The views of a scene show one set of named points, each view turned or mirrored, and shifted as a whole, with a little noise and some points left out.

Scene 1
View 1
nuzuf: [ 43 -14  33   4  -5  -4   7 -20 -11  -4  -5 -21   3 -21  -3 -21 -25  -2
  -1 -30  -2  15  -7  14 -16]
mes: [ 17  -6  -5  32  12   7  11 -12   5 -25  -3 -27 -21 -12 -22   8 -19  -8
 -12 -12  -4   2  -9   9 -18]
zoku: [-16   0   6  12  20   5   7  -2   0  -5   7  -1 -27   7   6  13  14  -9
 -12 -17   1 -25  -1  -2 -38]
robub: [ 18   0  -7  11  13   3  24 -12   3  -9   6  -8 -14 -11 -25  11 -17 -11
  -1  -6  12   8  -4 -16 -19]
bisa: [  9  -1  33  -8  28   8  -4 -28  -7 -13  10   5   6  -9 -17  -9  -9  -3
  10 -18   5 -27   6  21  -6]
bir: [ 14  -1  40 -14   9 -10   3 -11 -19  18  11   7  -4  -7  17 -23  15  -4
  -8 -34   5 -15   7  -4 -31]
bepe: [  5  -3  -3  39  14   9  -1   9 -10 -34  -4 -26 -12 -14 -16   7   6   3
  -7  -3   0 -10  -7  31   0]
Sotel: [ -2   0  19  -7  20  19   6 -17  -5 -12   2  11   1   2 -19  12  -3 -10
  18 -10  11 -19   8  11 -15]
Litof: [-13   2   0  10  23  -1  19   5   9  18  20  37 -11  -5   7  -9  -9  -5
  -3 -24  17  -4   0 -29 -44]
ziba: [ 13  -4  -6  17  22  -6  14 -11   6 -22  10 -13 -17 -14 -17   9 -20  -1
  -3  -1   9  -6 -16  -4 -11]
Vivu: [-23   1   2  20  39 -11  -1   4   6 -17  22   8 -25  -5  10   2   4   7
 -13  -7   6 -39 -13   3 -21]
duz: [ -6  -5   7  22  14  20   3  -6   0 -19  -5  -2  -8  -1 -12  12  -6  -5
   3 -15   0 -12   1  21 -21]
Puge: [-21  10 -26  23  30  -2  18  26  -2 -14  18  10 -22  -2  -9  26  21   0
  -3  16  23 -20  -7 -17 -13]
tatur: [ 10  11   7   2  20  15  10 -14 -16 -12   6  -8  -6  -2 -34  12  16 -15
   1  -6  12 -15  14   4  -8]
Mogu: [-28  11 -19  41  43  -1  -2  24  -2 -28  22   5 -19 -11 -11   7  20   8
 -12   7  12 -33  -6  11  -2]
kolin: [ 20  -9  14  19  -8  17   3   2 -23 -28 -21 -39  -7  -4 -13  18  14  -5
   1  -8  -4  -2   0  37  -4]
munep: [ -2 -12 -18  44  28 -26   6  14  14 -38  15 -18 -28 -22   7   8 -26  19
 -13  12   5 -13 -41   5  -3]
pugeg: [ 38 -12   4  24 -17   8  22   5 -11  -3 -15 -17   2 -19 -11  -3 -21  -4
   4 -18   5  39  -6   4 -18]
damar: [ 22  -8  13  11   9  -2   7 -14  -7 -21   0 -26 -12 -12 -10   4 -10  -2
  -4  -9   0  -7 -11  14  -9]
bufo: [  3   7  34 -27  15  23   9 -29 -14  15   5  19   2   9 -17   2  14 -23
  11 -29  11 -20  27  -6 -35]
Ruze: [-28  11  12  -9  33  25   4 -13  -5  -6  10  21 -13  18 -18  26  26 -17
  10  -8  13 -44  18   3 -27]
View 2
bir: [ 10  23  -8   6  -1  21 -45  -5 -26   8  34   5 -24  -3  26  16   5  -6
  55  31  15  13  10  -6 -17]
Puge: [-16   2   0  23  -3   6 -35  -5  12 -30  10   1 -10 -11 -29   5  -5 -44
  18 -17 -28   9 -18  24   0]
mes: [  4   0   2   4  11  24  15  16  19  -6  25   6 -28  -6  12 -16 -14  -1
  25 -19  -2   9 -14  20 -31]
ziba: [ -6   0   3  10  -4  15  -3  19  15  -7  17   5  -9 -13   7  -4  -5   0
  23 -15  -3   7 -20  26 -19]
Sotel: [  0  15   1   7   5  14   4 -19  -8   5  -2  10   1  -3  15  18 -11 -13
  31  11  -9   2   6  13 -12]
bisa: [  0  12   7   5  10  15   1  -2 -17  15   0  27  -4   1  24  21  -3   5
  35  21   7   9  10  20 -17]
damar: [ -4  14   2   5   6  27  -4  10  10   7  19   8 -21   1  15  -8 -12  11
  33 -10   9  13  -3  24 -22]
Vivu: [ -4  -4   1   2  20  23 -39   6  -6  -8   7  20 -25 -17 -11  14  17 -20
  20   2 -17  11 -23  21  -3]
Litof: [ 13  -9  -1  13 -11  11 -35   6 -21 -19  33 -10  -6 -26  16  19   9 -34
  36  16 -21  -9 -16 -11 -11]
Mogu: [-11  -9  13  15  23  15 -30   8   0 -24   1  30 -25   1 -33   7   1 -42
  13 -14 -24  16 -13  37  -4]
nuzuf: [ 10  12   8   3  -2  33   2  22  -5  16  37   1 -19   7  43  -9 -16  20
  48  -1  22   6   9   7 -35]
kolin: [ -4  30   5   3  20  40   6 -12  14  10  12   5 -33  25   7 -20 -34  -1
  38 -25   4  19  16  24 -22]
zoku: [  5  12 -12  -1  17  22 -26 -16   1  -8  18   2 -34 -16  -2   5   4 -24
  29   6 -15  10 -15   3 -10]
tatur: [ -4  19  -4  17   1   2   2 -17   4  -8  10  15 -11   5   3   8 -18 -20
  35  10   1  15  11  17 -19]
robub: [ -2   3  -4  15 -14   7   6   9  15 -14  27  -5  -5 -13  15  -4 -13  -8
  29  -8  -3   3 -13  13 -24]
Ruze: [ -1  19 -13   7  15   5  -6 -45  -8  -5 -11  11  -9 -13  -5  27  -3 -35
  26  22 -25   7   0   5  -1]
duz: [  6   6   5   0  20  30   6  -7  -1   1   8   8 -21   1  10   1 -12 -16
  27  -7 -17   3  -2  13 -17]
bufo: [ 11  28 -16   8  -2   0   0 -38 -18   4  13   4  -5  -8  27  26  -7 -18
  47  41   0   5  15 -10 -18]
pugeg: [  8   9  13  14 -15  34   4  20   5  -3  44 -21 -12  13  33 -21 -33  -1
  47 -27   4  -2   9   5 -33]
View 3
kolin: [ -2  -3  34  10  15  -5  29  11 -10  -4 -17 -25   0   6  17   1   8 -18
  23  23   8  20  15 -19 -18]
Puge: [ 13  26 -23  23  27  -9  13  15  23  17 -27  -1  41  21  -3  -5 -35 -11
 -11  31 -10  -5   9  -1  28]
bir: [  4 -16 -25  17  19 -10  27 -21  -9   5 -11  22 -16 -16   6 -28 -19   4
   0  63   1  42  31  17 -19]
mes: [  4  20  17  19   6  -3  16   0  20   5 -27   1   0   4  14 -22   2 -22
   2  20  28  10  32 -36   0]
Vivu: [ 21   8 -28  36  17 -22  20   0  21  18 -12  11  16  -3  -4 -20 -35 -26
  -4  40   1 -16  23  -3  -3]
robub: [  3  30   2  10  13   7  12  -7  19   2 -30  22   6   8  12 -14  -4  -5
 -10  26  19  23  25 -18  15]
zoku: [ 13  16 -29  34  12 -15  21  -2  10   5 -15  -5   9   2  -1 -10 -22 -17
  10  49   2  13  39  -1   1]
bepe: [  1  -1  22  17  14 -16  24  18  13  11 -17 -15  10  10  11 -15  -7 -24
   8  21  10  -4   8 -29  -8]
duz: [  9  16   0  18   6 -17  32   8  15 -10  -9  -1  -5  11   9  -6  -3 -23
   3  40  11   6  20 -16  -5]
bufo: [ -3  14 -34  17   4  -3  33 -18  -1 -17   7  27 -23   4   3  12  -4  23
   7  63  -1  41  23  10  -2]
bisa: [  4  -2  -2  15   4  -9  33 -12   7  -4  10  36 -23  -6   8  -2  -6   0
   0  40  10   4   6  -7 -22]
damar: [  6   5  19  15  14   0  19  -7   3   6 -21  11  -3  -7  14 -14  -2 -16
   6  22  18  12  22 -17 -14]
Ruze: [  9  26 -43  35   5 -13  32   1   9  -8  13   9   3  14  -8  28 -19   7
  13  55 -12   3  15   5   7]
munep: [ 28  13  17  23  24 -11   9   7  27  26 -39  10  29  -5  10 -37 -29 -53
 -15   8  19 -28  21 -21  -1]
Mogu: [  9   4 -17  31  19 -26  21  24  29  28 -10  -6  30  17  -7 -17 -36 -19
  -5  31  -6 -27   0 -18   9]
Litof: [ 14  22 -45  15  17 -15  22  -5  28  -2 -24  30   3   8   4 -34 -27  -9
 -29  63   4  28  32  11  19]
Sotel: [  8  19 -10  14   7  -7  33  -4   9 -14   2  23 -11   8   7  11  -5  -2
   0  43   3  10   9  -1  -3]
pugeg: [ -3   9  31 -13  20   1  22   3   6 -11 -43   4  -6   8  28 -36  11 -17
 -14  30  22  51  24 -14   3]
tatur: [ -8  10  -7  16  11  -2  24   0   6   3  -3   9   1  11   4   6  -7  14
   7  36   2  18   7 -14   4]
View 4
pugeg: [ -7 -17  -7  16  36  19  17 -28 -36  39   9 -14   6 -62   1  16 -24 -11
 -28   3   5  20 -12   5  -6]
munep: [-24 -24  37  19   5  20  16 -57 -34  11  12  35 -28 -30 -22  37 -11 -31
   6  19 -21  15   7 -15  41]
damar: [ -1  -6  14   7   9  18  12 -43 -25  13   9   3   6 -31  14  27  -7 -11
 -14  -2 -19  19   0  -2   2]
bufo: [  7   6   1  -1  17  11 -15   5   4  -7  10 -37  40  -3  22   9 -18 -24
   2  -9  -3  25  27   2 -36]
Puge: [-27 -19   5  -6   9  -7  11 -24  -7  -8  17   4 -28   4 -13  17 -33 -48
  27  23   4  32   9 -17  23]
nuzuf: [  4  -9  12  24  24  31   9 -34 -31  25   3 -10  26 -57  14  21  -7  -5
 -34 -14 -13  21   3   4 -16]
bepe: [-16 -18   7  -5   3  12  28 -47 -14  22   7 -10 -22 -18   0  37   3  -5
  -8   5 -18  31   0  -3  18]
Mogu: [-32 -31  16   0  -4   7  20 -37   5  -7  10  -1 -33   7 -18  33  -2 -33
  19  15 -12  43  21 -21  28]
Litof: [-20 -21  22  21  29  17 -10  -1  -6  -8  14 -14  19 -26 -26   7 -32 -57
  13  11  11  24  34  -8  -8]
Sotel: [ -1   0   2   6  12  15 -11  -6  -7   9   9 -18  11  -4  13  26 -10  -9
  11   4 -14  19  21  -7  -9]
duz: [-11  -7  12  -5  12  18   7 -23  -8  21  10 -22   1 -14  -5  33  -3 -11
   2  11 -14  16  15   3   4]
mes: [ -5 -18   8  -6  12  26   8 -48 -25  21  22   1  -2 -35  -3  25   3 -21
 -17  16 -14  12   0   7   7]
tatur: [ -2  -9 -11  -6   7   7   2 -21  -4   0  13 -16   2  -4  21  16  -8 -18
   0   0  -7  34   8  -7 -10]
bisa: [  4  -6  12  20   5  26  -9 -16  -7   4   2 -11  18 -10  20  30   4  -1
  -1 -11 -25  28  27 -13 -14]
bir: [ -6  -1  32  23  19  11  13 -16  -3 -13  -5 -24  42 -27   9  13 -26 -34
 -11 -28  -4  39  26  -5 -25]
ziba: [ -5 -17  10   8  11  20  -3 -38 -27   7  19  17  -6 -27   1  21  -9 -26
  -2  14 -13  15   5  -9  10]
kolin: [ -4   4   2 -13   8   4  36 -43 -19  32   2 -22  -5 -22  19  37  -8   8
 -18  -5 -17  25 -13   7   5]
Ruze: [ -6   7   9 -19   3   2  -9  -3  15 -12  14 -29  11  27   8  22 -13 -29
  28   9 -10  22  30  -4  -8]

In a view up to two points have been moved. Name them for each view, in the order of its rows, or write none.
view 1 -> nuzuf, tatur
view 2 -> Ruze
view 3 -> none
view 4 -> none
